Each row is a point on a tangle of strands that fork, close into loops and nearly touch. The rows are in no order.
Two points are linked if the straight distance between their rows is under 74.3. Some points are linked to none.
Zeva: [  7 -10 -11  -2 -23   8  -2   9   3 -20  11   2  25  -8  29 -14   4   1
  29   9  25  -9  17  -3   5  14 -21 -14  -1  -5 -11   8   1 -31  18]
zapem: [-33  -9 -14  17   9 -19  21 -16 -41 -17  10 -21 -17  -5  -8  10   9  21
 -14  22   2  -5  10 -17  11   1  -3 -36   8  -9  16  10   3  30  -9]
lize: [-15 -11  12 -23   1   6   9  12  -3  -4 -14   8 -24  26  24 -16  11  -1
 -30  -3 -36  21  36   0  -9   6   3  20 -24  -8  -2  19  -6   0  -7]
buvo: [-24   2 -31  -7  -7   0  -6  13 -12 -11  22 -23  12  19   1  21  14  14
   5   4  10  -9   4  -2 -36   5  -9   7   4  -8 -31   0   8   2  22]
Farod: [ 14  -8   0  -6  -6   5  13  -2   4 -15   8  13  14   4   6 -29   5  -4
   4  16  13  18  -5  -2  13 -16 -17 -13   8  -7  -8  -5   5 -15 -26]
dobot: [  4  12  17  -4   6 -22 -13 -10   5  -5 -45   9 -13   5  -5  19 -39  24
 -12  -9   6  14   8   4   4 -28  -4  19  16 -22  17   6 -11  35   1]
Siru: [ 20   9  -4 -33  -7  16  -9  20   7  20   6   2  15  -9 -15  12  14 -27
   1   2 -15  16 -21   5  12   0  23 -14 -16  25  -2 -25 -20 -19   6]
nenit: [-13  -3   1 -29   5   4  -3  10  11   3   3   1 -12  28  14 -12  11   5
 -22  -6 -33  -1  23   9  -3   6  26  19 -18   2 -25   8 -24 -10   4]
neku: [ -7   2 -28  -9  13   0 -13  15  34  10  -8  30  -4  21   7  -2  12   0
   9   7   0  12 -10  24  -2 -14  10  26  12  12  -4 -10   0 -19 -19]
Ter: [  7  -6 -10   8  -2   5  22 -17   9  15  14  -2  -1 -26  16  18  -2 -30
   3   1   9 -11   6 -16  -7  10  -4  -5  20   8  12  17  -2  18  -4]
nurur: [  7   2   9  -6  41  10  10   6   3  -3  -7   5  -5  18   5   0  -2 -14
  -6  -4 -38  12  -8  -2  20  -1  10   0 -11  10  -9  -1  -9  -3 -18]
Muk: [ 10  -8  17 -14 -15  15   0   0   7 -16 -12  10   9   0  25 -15 -16 -14
   2 -21  -3  25  11 -10   6  -6 -19 -16 -26   5   8 -22  16 -10  11]
pef: [  0  10 -19  -1  36  11   3  12   7  12  -7  15 -10  20   7   7   8  -5
  -8  11 -17   4 -25  14   3 -11  11  16   5   7  -4  -2   8 -10 -31]
zuf: [-11  12   4  14  -4   2  19 -11  17 -10  23   5 -11 -21   2   3   0 -26
  23  -2   7  -1  14 -18   7  25   0   5  37  20 -12  14  -1  25 -13]
fasi: [ -4   0  22 -13   5 -34 -19 -17 -13   8 -28  -7 -14  17 -13   4  -8   8
 -18  30  13   4   1 -10  30  -1  28  -2  13 -21   8 -10 -26   8  10]
muneg: [-19 -12 -10  -3 -19  -6 -18 -13  -8   1  17 -43 -24   0  -6   1   9   0
 -14  13   6  15   2 -36  -4   6   0 -12  13  -2   5  15   4  11   9]
Bafem: [ 18  18  11  -6   0  18  20  -1  22  13  12  13  17 -10  -5  -6 -19  -5
  -4 -38 -12   7  17  17 -19  -1 -12   8   4 -22 -19  22 -17  16 -22]
Pivi: [ 11   1  12 -24   7 -10   2  16  -5   7 -22   8   0 -12  -2   2  -2 -13
  -5   8   3  29 -25  -7  34 -15   8 -45   4   7  -2 -36  -1  17  -7]
Ledun: [-29  14  10  -6   8 -22  -9 -15   8   2  -9 -18  -7   5 -20  15  -7   3
  -5   4  -9  13  20 -10   4   2  13  15  21  14 -18   6 -39  28  10]
tumuz: [  4   0 -17 -21   1   0  -9  23  29  11 -22  -6   4  20   2   8   2  -7
 -20 -24  -9  20   3  31 -35 -29  -2  24 -14 -11  -1  10 -17  -4  -1]
disal: [-13  18  17 -18 -19   6   5 -33 -34  10  -7  20  -9  -8 -10  -6 -28  28
 -15  17  -8  10  38   4  -1  -6  -5  -3   9 -19  17  -1 -15  17  -1]
Dini: [ 19   2 -11  -7   3   6   2 -13  -2  52  16  37   5 -24   1  16  18  -7
   3  17 -16  -5 -10   4  -1   8  26  -3   6  25  23  -4 -11 -23  -4]
zalum: [ -4   3  -4  13  -3  14   3 -10   2 -16  46  -5   8  -2 -23   4 -21 -31
 -14  -7  -5  -3  13   4   6   6 -11  19  -9  27  21  21   1   2   1]
Tun: [ 19 -11 -23  -4  12  -4  -7   6   4   8   8 -23  11  10  -7   4  14  -7
   3  -1   3  13 -22  -9  -5  -8  -3  -5  -3  -2  -4   0  -3  -7  -2]
Ketap: [ 26  -6  -2  -9  -4   8   3  25  -5 -13  -3   9  29   5  -8 -31   9   1
   5  26  26   8 -19  13   2 -30  -9  -3 -17 -19 -19 -14   4   9 -20]
Kop: [-37  11   4   1  23 -33  22 -12 -30  -5   8 -26  -2  14 -34   2  14  23
 -19  24 -16  -3  10 -12  11  -7   5 -26   9   7  -8  -5  -1  30   0]
nare: [ 14 -13 -22   6  -6   7 -12  12   3 -19  10  -5   6   2  21  14   9 -19
  -2 -25  -9  -6  -1   1 -10  20   8  35  -7  21   2  24 -13 -15  10]
veta: [ 27 -13  34   2 -15   2  -8  -9   8  10   6 -13  -4   1  -8 -26   1  -2
 -11 -29  -1   9  -3  -5   8  16   9  -4  11 -27   4  -4  -1 -19   0]
merer: [-30   2  -2  -3  -4 -11  -5  -6 -29 -23 -11  10 -28  -7  21  -1   7   7
  -2  36  21 -17   1  -3  16   5  19 -17  -4   9   5  -7 -26   6   0]
tari: [ 23  -6   8  15  12 -14  12   7  11  12  37 -14  12   1 -25   2  -4  -8
   0 -20   1 -17 -27 -10 -19  13   8   7   2  -7 -16   9  17  20   3]
zeze: [  3  -7 -21 -12 -24  13  -8  19 -14 -18  10   3  30  19  16 -12   4   3
  21   1  12  12  11   4 -25   4 -15 -10  -4 -14  -9  -2  16 -22  25]
tuvel: [ -3 -18  18   6  16 -14 -14   5  16 -10  -9   2   1  16 -10 -15 -20 -22
 -23 -11   1  -4   1  22  11 -12   4  37 -35  14   4  -1 -17  -9   2]
rubu: [-19  -7 -27   5   4 -10 -25  -6   4  21 -18  11  -8  -2  -5  17  11  47
  17  -4   0   4  10   9  -9 -10   0   6 -12  -4   4  -7 -16 -12   5]
loz: [-13  12  11   7  13   1  44 -10  -5   3   8   9  -4   5  -7  -6  -8   4
  -1  14 -10  -1  11   1   3  -6 -12  -8  16   0   2  -4  28  24  -9]
Gel: [-10   5  12  13  12  10  15   4 -18  -4 -19  10 -27   7  23 -12  -6  -6
   1  33 -11 -26   4   7   2  -2  -7   8   0 -19  -3  20   9  -1 -19]
Nefev: [  6  -6  12  12  -9  12  24   2   7 -13  10 -15  -1 -17  28  10 -15 -39
   8 -16   0 -15   3 -20  -2   9 -12 -13   3  15   9  13  18  12  14]
Nofi: [-15  22  26  -7 -23  12   5  -8  -1 -22 -16   1 -13  15   6 -14  -8  25
  22 -10 -21  22  19 -12   3   1  -2 -12  23  -3 -18 -22  32   4   3]
bigug: [-40  37 -16 -26   0  20  -8   6  13 -15  -7 -16 -21  14 -10  11 -10   5
  -8   9 -21  10   9  19 -18 -28 -10  24   2  20 -13   3 -15  -6  -1]
pesaz: [-19  -6 -25  -2 -13  -9  -7   3  -4   2   4  -7   3   9   2  21  20  14
 -12   6  18 -18 -25  -2 -32   9   8  13  -8  22 -22  -3   6  -6  23]
Keme: [  9  -7  15  22   3 -31 -20  -1   4   2 -17 -16 -17 -19   1   4   0 -15
  -7  -6  23   3 -30 -26  23   2   7   7  16  18  17   1  -4   6   8]
tope: [ 19 -12   5  22  -1  -3 -14   6  -5   9  25 -15   2  10 -14  -5  22  -7
 -27 -13  10  -1 -37  -8  -2  18  12  27 -23   4  10   4  13 -12   1]
Muto: [  3  -4  25   3 -17  -1   8  -8   8  25 -11  46  19 -23  11 -13  -3  14
  30 -12   5 -23  20  10  -9   9  -1   3 -16   0   5 -17   5 -17  11]
Vug: [ 10 -23  -3  13   2   1   2 -11   3  30   0  32   5 -11  12   7  -1  -4
  -8 -12 -19 -32   4  12 -21   5  13  30 -27   8  17  38 -17 -15  -8]
vono: [-10   2 -12 -20 -12  16  -1  -4 -16 -14  31 -16  26  18   0   0  12  23
   9   7  -2  11  16 -12 -11   8 -12 -13 -11 -10 -32  -9   5  -9  12]
givor: [ 12   9 -20 -23   7  -1  12  21   7   6 -19   3  30 -16 -20   3  23  10
  13  18  12  16 -13  16   3 -22   2 -40  -1 -16 -20 -31 -16  11  -5]
pifub: [ -5  -1  -1  14  29  -7   8  21  23 -11 -16   0  11  12  -1   4 -10  -2
  12 -17   9 -22   3  20 -12 -17 -22  33 -19  -4 -21   9  -2   7  -6]
lim: [ -9  12 -14  -2  14   5  15  -3   6   8  -2  -1 -13 -23   7  13 -13 -24
  -7  13   4 -11  10   4   1 -15 -10  -2  18   9   6  31 -21  21 -21]
gima: [-10  16  14 -12 -19 -10 -14 -17 -24   0 -29  10 -13  -4  -5  18 -29  31
 -12  -5   5   6  22   9 -13 -21  -2   3   3 -22  23  -8 -10  26  11]
gitub: [ 31 -12   6 -11 -17   8   8  11  -3 -18  15   7  41  13  -7 -36  16   8
  -7 -22   7  31 -13  -5  -4  22   2   4 -18 -19 -16  -9  -9  -5  -3]
ribud: [ 14  -6   7  16  -3   3   8  -3 -13   4   4  32  24 -18  10  -2   9   2
  22  -4  13 -28   7  -7  -9  13  -4  11 -26  20  11  -4   5 -17  13]
doz: [  5  -2   8  30   2   8   8 -10 -11   1   8  11  -6  -5   2  -4   0  34
  20  -6   9 -14   3 -10   4  18 -15  -3  13 -16   1 -13  29  -7  -5]
supon: [ -8  21  14  -1 -11  11  11 -18  -3  15  16  41  -9 -13  -1  -7  -4  -9
   6  16  -4 -23   7  16  14  10  17  -4  14  22  25 -31  12 -12   4]
pebaf: [ 19  10   3   3  -2  12  21   8   9   6  28  -9  17  -1  -8  -2  -4 -20
  -3 -18  -5 -15  -3   7 -26   2  -6   5   4 -17 -19  17  -3  19  -8]
Nober: [-15 -21  17  -3  21 -35  -5 -20   6  38 -10   0  -1  -2 -21   9 -17 -11
 -25   4  -6  24  12  -8  14 -10   2  14  -2   8  17  -5 -23  13  13]
napu: [ -6  14   0  -5  -6  10   0 -16  -7 -13  14  30   1 -18  -9 -12  -4  -1
   9  23  18  -2   3  13  35   2  -3 -13   8  23  21 -27   8 -11  -3]
kato: [-24  23   1  -6 -13  -7 -19  -9  -4 -13  12   5  -7  -8 -23  -4 -10  -1
  -7  23  18   2  -4  14  17  -5  15  -4  17  12  15 -25  -1  12   7]
zuv: [ -7   1   8  16 -17   8  -2  19   0 -23  -9 -22 -15 -18  34   6 -20 -22
   9  -5   1 -23   2 -19  -6   1 -20 -16  -1  -8  -5  14  24  27  13]
velev: [-18  18  25   0  -7   2  -4   0  18 -10  -4   8 -18  27  -3 -13   7   6
  16  -4 -23  13  21  -8   8  13  13  15  26   4 -23 -15  15   9 -10]
kod: [ 14 -27  10  -2  11  -3   3   5  -1  -5   9  17  31  20   0 -22  12  15
  -9 -16  -3  24   7  -3   0   9 -10  19 -19 -22 -19  -4   2  -6 -12]
Repur: [ 41  12 -20  -5   4  15  -6  22 -26  10  18   0   6  18  11  -1  27  -7
  -6 -14  -8  -6 -45  10 -17  21  31  13  -3   9  -3  -3  -2 -17 -10]
vidu: [-17   3  18  23 -16  -8   1  -1 -11 -19  -6   4 -20   1 -16  -8 -25   9
  -3  -2   4   4  19   8   1 -15 -25   7  24 -12  14  10  37  30   5]
lam: [ 14  -9  16  -6  39   1   6   3   1  10  -9 -12  12  25 -19  -6  -3   9
  -5   2 -30  10  -6   8  15 -15  -3 -13 -21 -18 -10 -13  -4  -8 -14]
bomat: [ -8   4 -14  12 -13 -17 -10 -25 -15  -1  14 -18  -1 -23 -32  21  -1  17
  -8  -5  17  -5  -7   7   4  -4  12 -29  13 -10  32 -12  -3  10   5]
Dedo: [ 16  -4   3  -8   9   9  17 -12   9  35   5 -14  -4   2  11   3  16 -21
  -8  -7 -27 -36  -6  -4 -21  17  32  -6   3 -16   1   9  -9 -22  -4]
Firiz: [ -1  -8   5  -3   3  -3   6  39  -5   0 -14  23   7  19  37 -17   9  -1
   5  10  12 -28   4  16 -21 -11  -7  20 -17 -16 -24  -3  13  -7   7]
Ludom: [ 29  -2 -14   5  -5  15  -9   9   8  -4  14  10 -11   1  30 -14  16  -3
  14   4   3 -17   7   1  10  22   5   6   5 -11  -1  26  -5 -33 -16]
zenaf: [ 18 -10  -2  16  12   8 -11  -9 -17  21 -12  31   8 -28  14  22  -7  -6
   8  -6  -9 -27  -4 -10  -8   6  10  16 -27  39  14  27 -18 -12 -19]
roto: [ -8  14  19  -2  12 -22  -1  -6  31 -10 -21 -15 -19   8 -15   8 -29 -27
   6  -1  -2  17  10  -4  23  -9  10  16  27   5  -3  19 -26  29   2]
Dozu: [-25   8 -28   2  -9 -10 -14 -23  -4  -5  21  -5 -13 -13 -17  16  12   8
   3  20  19 -16   4   8   5   0  17 -21  23   3  18 -10  -5  -9   6]
zibag: [ -5 -20 -28   6  19  -9  -2 -11 -21 -12  20 -24   4 -12  -6  11   8   1
  -4  28  25  -6 -16 -18  19   6  -7 -16  -7  14  14  10 -13  -1  -1]
tiz: [ 10 -23 -17   7  -8   0 -19  -3  11   8  17 -28   2  -7   4  12   8 -11
  -5 -16   2  11  -7 -17 -18   8  10  11  -6   6   1  30 -16  -6   3]
fepi: [ -1 -13   4   1  12   5   1  -2   4  28   1  27 -14   5   9 -13  -3  17
  -4   0 -20 -30  32  21  -5   7   7  31 -12 -16   1  34 -29 -19 -13]
gizu: [  0 -10 -19  21  -6   3 -17   0  20 -25  31  -3  11  11  -4  11  -1 -13
  -7 -30  -8   6  21   5   5  17  -7  37   0  18  18  31   5 -11   4]
Mozuv: [-29   8   2  -6 -19 -15 -19   7   2  -5  -5 -28 -27  11  -6  -1  13  18
 -20   2   9  -1 -17 -13 -18 -13  17  -5  26  -3 -24 -10  16  30   6]
pepu: [  2   1  -9  15  15 -18   2  -1  23  15 -28   6   4 -21 -25  26   6  14
  20  -8   4 -13 -11  18  -3  -1  19 -11  13 -23  -3 -10 -18   7  -6]
mavag: [ 34  -8 -26  -8  14  10   7  11   8  20  -1 -19  18  29 -23 -15  20   7
  -6   6  -8  13 -22  15 -12  -7  10  -6  -7 -33  -1   6   0 -15 -18]
gud: [ 13   5   0 -28  -9   4  13  -9   0  46  26  25  16  -9 -14  -9  11 -11
   6  22 -17  -1  -2  16  17  14  26 -18   6   8   5  -3 -30 -24  -4]
rez: [  3  10   8 -16 -15  14 -18   5  -2  -8 -10   9  -4  -3  20  -2  -7   5
  21 -12  -7  -2   4   4   3  -4  -4  -9 -32  26  11 -27  10 -24  16]
tunid: [ 26 -10 -19 -19  -5   2   2  20  -2  -1  -4 -10  29  -7 -12  -9  20   8
  18  17  25  24 -20  -4  -8  -3  -3 -22 -12 -18  -6 -21 -10   1   1]
Mev: [-10 -10  -7  22  -4 -18 -27 -16  -5 -10 -14 -24 -10 -23 -12  19  -9  -8
  -8  -1  23  -5 -20  -9  18  -7  -2   0  -5  39  35   4  -4  -8  20]
voda: [-26  22   4  15 -22  18 -14   5   3 -18  12 -14 -23   3 -13   3 -25   2
  -3 -12  -1  -3   4   2 -11  -8 -10  15  19  -6  -1  12  32  27   4]
nibi: [ -4 -15   1  -8   3 -19   9   4  13  12  -7 -14 -12   0  13  -6  15 -13
 -13  13  21 -18  -2  -7  -7  -4  11 -13  18 -18 -13  -9  -1   6   2]
Tesa: [  4  25  -9 -43 -13  27  -3  -1   4  15  26   7  11   0 -10  -7  10  -9
   5  14 -15  -2  -5  15  -3  -3  24 -22  -3  10 -15 -14 -21 -16  -8]
felu: [ 22  -4 -19  14   8  14 -11 -15 -14  17   2  15  16 -30   2  28  -7   7
  24 -14 -10  -6   1 -15  -7  11  -7  -3 -12  16   7  25 -18   2 -17]
Goza: [-36  14   2  -2  12 -21   6  -2 -28 -29 -31   3 -26  -1   9  10   0 -11
 -16  36  14   0  -2   3  15  -8   2 -14 -15  18  10  -3 -11  26 -10]
Zoza: [  6  -9  -3   8   7  -8  24   1   8 -34  13  -8   0  -3   1 -20  -1 -14
  15  24  11   1   2  -9  29 -20 -23 -13  18  -9 -19  18   8   8 -16]
tudi: [-13  -2 -17  12 -16  -9 -18  -5 -10  -2   0 -16  -4 -21  -6  19  28  19
  -7  10  25 -18 -44  -1  -2  10  13  -3 -17  27  -6 -13 -16 -14  22]
Pabi: [ 16 -17  -1  -3  -5   5  -3  14  -6   2 -17  -5  -1   6   3  -5  -7 -15
 -15 -11  13   0 -26   7 -18 -27 -13  -2 -31  -7  23  -9  30   6   0]
beloz: [ 10 -11  14  -3  -4  -8 -12 -21   0  12   2 -17   1   3 -17 -20  11  18
   3  10   7  10   0  -9  18  10   4 -14   9 -16  11 -19  -1 -25  11]
Goval: [ 31 -13 -15  -1 -37  14  -4  21 -14 -17  17  -6  40   5   3 -22   1  -3
  10 -20  22  24   4   5 -25  18 -10  -1  -9 -23 -18  10 -10   0  13]
Kabe: [  5   9  -8  16  20  -4   8   6  31   1  -9 -10  20 -10 -27   7  -8   0
  17 -13   7 -20  -3  24  -2  -8 -11   9  -3 -14  -6   1  -9   9  -5]
teke: [ -6 -10   0 -10  -5  17  12  -7  15   2  -5  12  -9  12  23  -1  -3  -7
 -10 -12 -29  17  35   0  -3  10  -1   9  -6   2  21  13   6 -13   5]
res: [ 27  14  20  -9  -6   4 -12  13   4  -7  18 -11  -8 -11   4 -15   9 -31
  -1  -1  13   6 -36 -12  27  -4  12 -18   8  10  -1 -24   7  -6  -2]
Bak: [ -7 -11 -11  21  -2  -2 -20  -6  -8   8 -19  -1 -11  -9   6  16   0  31
  24 -12  10 -21   8  -4  -8   8  -9   4   2 -23   2   1  11 -12   5]
Fomed: [-14   0  -5 -11   1  -1  16  30 -15 -14  -4   6  12  18  41  -3   2 -22
  -6  19   8 -25   9  19 -33  -7 -17   6  -4 -11  -9  -1  29  -2  25]
sar: [ -8  -1  14   5 -10   4  30  14 -10 -10  21   7  16   7  34 -14  -4 -18
  -5  10  -2  -6  14   1 -19  11 -16  -2   5 -10 -11   3  51  11  19]
Rilu: [ -5  -1 -28  -2   9 -10  -7   5  24  33 -24   4   2 -13 -10  29  20  16
  11  -2  -5   0 -15  11 -18  -4  14   4   0   3  -3  -9 -13  -6  -1]
Bazi: [ -9 -25   7   7  26 -16 -13 -11   2  -1 -20 -24 -12  11  -5  -1  -7  -7
  -8   2   1  -7  -2  -4  16   2   5  14 -29   8   9   9 -20 -21  12]
bekaz: [ -9   6   4  -3  12 -11 -19   0   9  11 -23 -17  -9  -1 -18  14 -25  16
 -16 -21  -5  23   8  10 -15 -33 -18  13  -4  -7   1   4  -9  21  -5]
mef: [  3  -7  11 -13  20  -6  -8  18  19  23 -37  -9  -8  11  -6  -1  -6   9
 -19 -14 -10  23  -9  19 -16 -43 -10  10 -13 -18 -11   1  -9   9 -21]
sobe: [-11   7  -6  -4 -13  -1  -3  -1 -20 -17  -3  21 -18 -19  26  -1  11   8
  12  21  18 -10   5  -5  17   8   8 -25  -6  24  22 -33   8  -2   2]
Dekot: [  9   4 -11 -17  22  -8  14  -1  14  11 -12   5  17 -14 -17   1   6   2
   2  10  -1  31  -7  10  23 -21  -7 -35  15  -7  -5 -20  -9   2 -14]
fetem: [ 38 -18  12  -5  -6   3  -3  -8  33  -2  -2 -15   5   3  -6 -16   6 -14
 -17 -34  -8   9   3  12  10   7   9   3  -8 -15  31   2   2 -32   4]
bel: [-21  11   9  -2 -22  15  15 -18   1  -9  -6  14   2 -16   9   4 -11  20
  20 -19  -8  20  14 -15   2  13 -10 -18  17  12  -2 -31  28   9  14]
galaf: [ -3  19  16   2 -13  13  10 -12  12 -14  12   7   1 -24  -5   6 -14  -9
  22  -9  -1  14   2 -18  19  14  -1 -16  19  23 -11 -22   2  26   2]
Vub: [ -4   0  24   8  11 -28 -17  -4 -23  -6 -20  -6 -20  -3  -3   8  -5   2
 -16  22  19  -2 -31 -26  32  16  22   4   9   8  -6  -9 -20  20   7]
zaru: [  3   0 -29   2   0  -6  -9  -7 -22   5  19 -20   2 -17 -16  12  26   7
  -7  28  19  -7 -38   0   9   1   9 -11 -13  19  23  -8 -11 -25   8]
Muda: [  7  12 -13  19 -21  -7 -29 -15  -6 -25 -11  -4  -5 -41  -3  13  -4   4
   9 -12  28  -3   2  -4  17 -10  -7 -14  14  21  37   3   2 -12   6]
rem: [  4  -4   1   6  -1  10  29  13   3 -20  12   5  13   5  28  -3 -16 -41
   3  -3  -6   1  19  -6 -10  13 -26  -8  14   9  13  20  37   0  17]
lor: [-11  -6  10  33 -24 -10  -1 -11 -12 -12   4   9 -12  -6 -11   0 -14  31
   3 -19  17   4   9  -6   0   8 -13  -7  25 -14  13 -14  44  20   6]
Fuv: [-12  -7  -4  13 -13  10  -7  14   7 -12 -14 -17 -19  -4  24  15 -11   2
  -2 -10   2 -20 -14  -1 -20  -8  -9  -9   3   0   5  -7  41   7  14]
dos: [  8  20 -18  12   7  18  12  13 -10  -1  16  34  23 -15  11   3 -14  -7
   8   2  17 -24  20  11 -13  -7 -30  17   6   4 -12  29   1  16 -26]
koni: [ -7  18  17  -9   3  12   8  -1  27  -1   2  23  23  -3  -8 -10 -19  10
  16 -20 -14  18  18  18  -2  -8 -17   6  -2  -6 -22 -12 -19   4  -9]
reve: [-24   4  15 -12 -12  11  10 -16  -3  11  -7   8  -3   2  -1 -12 -11  10
  -7   1 -16  24  39  -2  -7  -4 -14   0   5 -16   9   1   1  -8   7]
zikun: [ -4  10  17  -7  10  -4   8  -6  -4  22   3  -7 -16  -3  -5  -7  -9 -17
 -21  19   0   0   7  -8   1  -8   5   5  24 -10 -13  21 -31  24 -24]
Mur: [  4 -20 -10 -25   2 -11  -7  11  26  12  -7 -11   1  21   2  -3  24   3
 -18 -15 -17   4  14  20 -20  -6  19  23 -17 -15 -16  11 -27 -14   6]
Silup: [ 11 -14   1  10  -9   5  35  10  -1 -29  16   6   6   5  24 -21  -7 -21
  -8  -4 -12  35   8 -23   2  14 -27 -14  11  -2   3  34  29   2   7]
ritu: [ -4 -11   7  -7 -25  -8  -4  10  -4  -6  18 -40 -13   2  -3  -8   6   5
 -19  -6  11   6  -8 -34 -14 -10   0 -22  15 -11 -19   1  23  25  14]
sabo: [ -6   3 -18  -7  24  -8  21  25   2  -8 -18  12  18  13  12   6   5  -6
   8  12  22 -28 -13  28 -26 -14  -5  21 -21   2 -34  -2 -10  -3   9]
Gusas: [ 26  -9  -7  -5   4   3 -15   6 -27  17  12 -13   2  17  -4   1  15  -5
 -36  -1   0  -3 -56  -3 -16  11  21   7 -32   8  -2   5  -9 -11 -10]
deg: [ -8   1   7   4 -16   8 -28   4   5  -2 -25  -1  -1  -7   0  13 -19   0
   8 -30  -6   2  -6   5 -15 -14  -8   9 -35  18   5  -8  -2  -1   3]
ramum: [ -1   7 -18  20 -15   6  -5 -16  -9 -13   3  -7   1 -34 -15  17 -19  10
  16 -17  15  -8   6  12   5  -5 -13 -38  14  -7  29   4   9   8  -5]
Leki: [  4 -13 -12  11   3   7 -12  16 -19  -8   3  10  12  -3  31   1   4  10
  24   2  18 -15  16 -14   3  17 -17   6 -24  10 -11   8   7 -17   8]
siv: [-33  12  13  12  -3  -7   6   5 -18 -15 -35   4 -36  16  23   0  10   8
  17  29  -3 -31   3   2   4  15   5  12  17 -15 -15  15  11  10  -5]
navu: [ 16  19   2   5 -12   8  12 -16 -13  34  12  35   1 -31  -2   6  19  11
  17  11   1 -21 -12   9   6  13  18 -21  12  11  24 -18   3 -21   1]
rali: [  1  -8  21  10  24 -15 -11  -9  16  -9 -36 -17 -20  16   2   0 -22 -12
   8   9  -3  -1   1 -10  23  -6   7  13   4 -12  -5  17 -25   3  -1]
Gegut: [  4 -14  26   5  -2  -8  37   7   6 -38  14  -8   1   1   6 -27  -7 -27
   2   3   3  17   9 -19  14  -3 -21 -16   6   3 -16  16  23  20   4]
pimu: [-27  12   6  -6  20 -30  -2  -8 -13   5 -17 -19 -13  11 -21   8  12  32
 -12  13  -4  14  16 -17   8   3   7  -4  21  -3 -16   7 -19  35  -3]
Linu: [-16   0  11   2   3 -12 -13 -17  -5 -19  -9  -6 -15  -1  -3  -2   6  23
  24  18   7  14   9 -19  34  13   7 -11  15   3   3 -27  -7 -15  12]
nen: [  3  13   2  13  -5   5  19 -24 -14   8   0  32   3 -18  -3   1   8  35
  19   0   5 -13  -2  -3  13  20  10 -28  21  -8  12 -39  12  -5   1]
Rir: [  8  -1   5  -4   0  10  -3   8   5 -20  27 -12   1  27 -12 -22   7   6
 -12  -2 -24  29  -3 -12  13  -4   5   6   2   2 -21   3  10  -1 -19]
motiz: [-33  -1 -11  17 -11   4 -16   9   0 -11  -1 -14 -13   4  10  25 -13   6
  -7 -10   2  -5  -1  -3 -20  -3 -27  15  -5  12  -4  15  25  12  14]
giz: [ 11   1  -4 -12  24   9  38   8   9  -4  -2   5  10  45  12  -6  13  -2
 -16 -12 -46   4  13  14 -11  -8   1   2   7 -10  -4   1  24 -16  -8]
keto: [ 27  -6   7 -24   5  11   7   3   5  17   0  -8  13  31 -19 -27   5   5
 -22   3 -31  17 -10  11  -2 -19   6 -15 -12 -24  -3  -7   7 -19 -26]
tar: [ -5  12  18  -1 -10  16  12 -25  24  12 -14  31  17 -13   1 -15 -15  20
  32 -18  -5  -1  13   8   9  11  -4  -3  10  -9  -9 -16 -10 -17   7]
Nik: [ 34  -9   1  37   4  -7  -6  12   8   2  24 -17  10  -6 -15   2  11   4
   7 -29   9 -14 -31 -13  -4  26  -4  23 -10   4   1  10  14  -2   5]
lefir: [ 20  -9  15  -6 -12   9  10 -10  15   2   3  -4  12 -11   4 -11  -7 -27
  -8 -16   0   7   3  -4   5   2  -8  -7 -15   8  31  -7  18 -24  13]
Gaseb: [-11  -2  16   7   9   3   5   2  -7   2  -4   7 -16   4  14 -15 -15   6
   0  14  -4 -21  33  12  -5  -7 -14  19  -8 -26  -9  30 -19  -4  -7]
ret: [ 19   4  16 -19  17  -2  -7  22   1  13  -6  -4   5  -7  -8   0   8 -30
  -1  12 -12   6 -34   1  39  -1  15 -18 -10   8  -8 -29 -11 -13  -2]
nul: [ -2  10   3  16  19  -3 -11   1   2 -11   4 -13 -11  -8   1   4  14  23
  30   2   6  -3 -15 -25  29  21   9 -11  18  10 -17 -24   0 -10   2]
vuvan: [ 11  -4  21 -15  -2 -14 -19 -17 -14  16 -14   0 -19  -4  -1 -10 -11  -7
 -15  25  11  11   4 -17  16  -7  10  -6  10 -14   3  13 -32  18  -5]
zute: [  7  21 -23   1  11  22   0   3 -18  13  30   8  -7  17   8   6  21   2
   0  11  -4 -30 -37  -3  -9  19  21  14   5  18 -11   1   3 -21 -13]
ritoz: [-12 -23 -12  12   6 -14   4  -9 -10 -14  21 -29 -11   2  -7   0   2   5
  -6  20  17   2   6 -23  10  -4 -20 -13   6  -7  13  16  11  10   7]
daz: [ -4  -6 -14   6 -23   8 -15 -13 -12  -2  32  12  17  -8 -15   3 -12 -10
  -4   2  18   3  20   5  -7  -1 -15  16 -15  25  31  12  10  -7   9]
voner: [  7 -14  18  18   7 -12 -10  -4  16   7 -15  16  11  -7  -5   6 -24 -24
  -6 -33  -6  -4   5   6  -6  -9  -4  28 -27  19  12   0   2  10   0]
feg: [-38  11  23   5 -15  -2  -2   6   0 -12 -23 -13 -30  26   9  -9  14   6
  16  11 -14 -14  15 -20  -6  27   9  13  19 -12 -22  -3  26  10   5]
baso: [  2   3 -22  -2  20  18  17   9   2  -4  -4   1   6  33  23  15  -8 -11
  -7 -24 -37  13  18  19 -17   4  -9  10   3   1  11  11  21 -10   4]
fopod: [ 13  21 -18 -20   8  22 -14  30   8   7  -7  -4  16  16 -22   6  -2  -3
   3  -5 -11  10 -38  25 -16 -18  13   3 -20   0 -14 -16  -5   0 -16]
kuf: [  8  -2 -17   7   8   8  -2 -24  -3  30  -1  17   9 -28 -12  29 -11   9
   8 -10 -10   9   9   7  -8  -6  -9 -11  -2   5  24   3  -7   3  -4]

A piece is two or more points that can be reached from each other along the links. Count, over all rows, the pieces, the separate loops (a circle has one, a figure eight two, a Y none), the forks (points with three links) and the tips (points with one).
pieces -> 3
loops -> 4
forks -> 12
tips -> 10

A fork is a point with three links, a tip a point with one. Leave the first point through the second and follow the links. Name the first fork or tip that comes.
kuf, felu -> Ter
Gusas, tope -> zeze
rem, sar -> doz
Ter, zuf -> kuf
Linu, beloz -> ritoz
ritoz, zapem -> nul
lize, nenit -> teke
tar, koni -> zute
lim, zikun -> napu
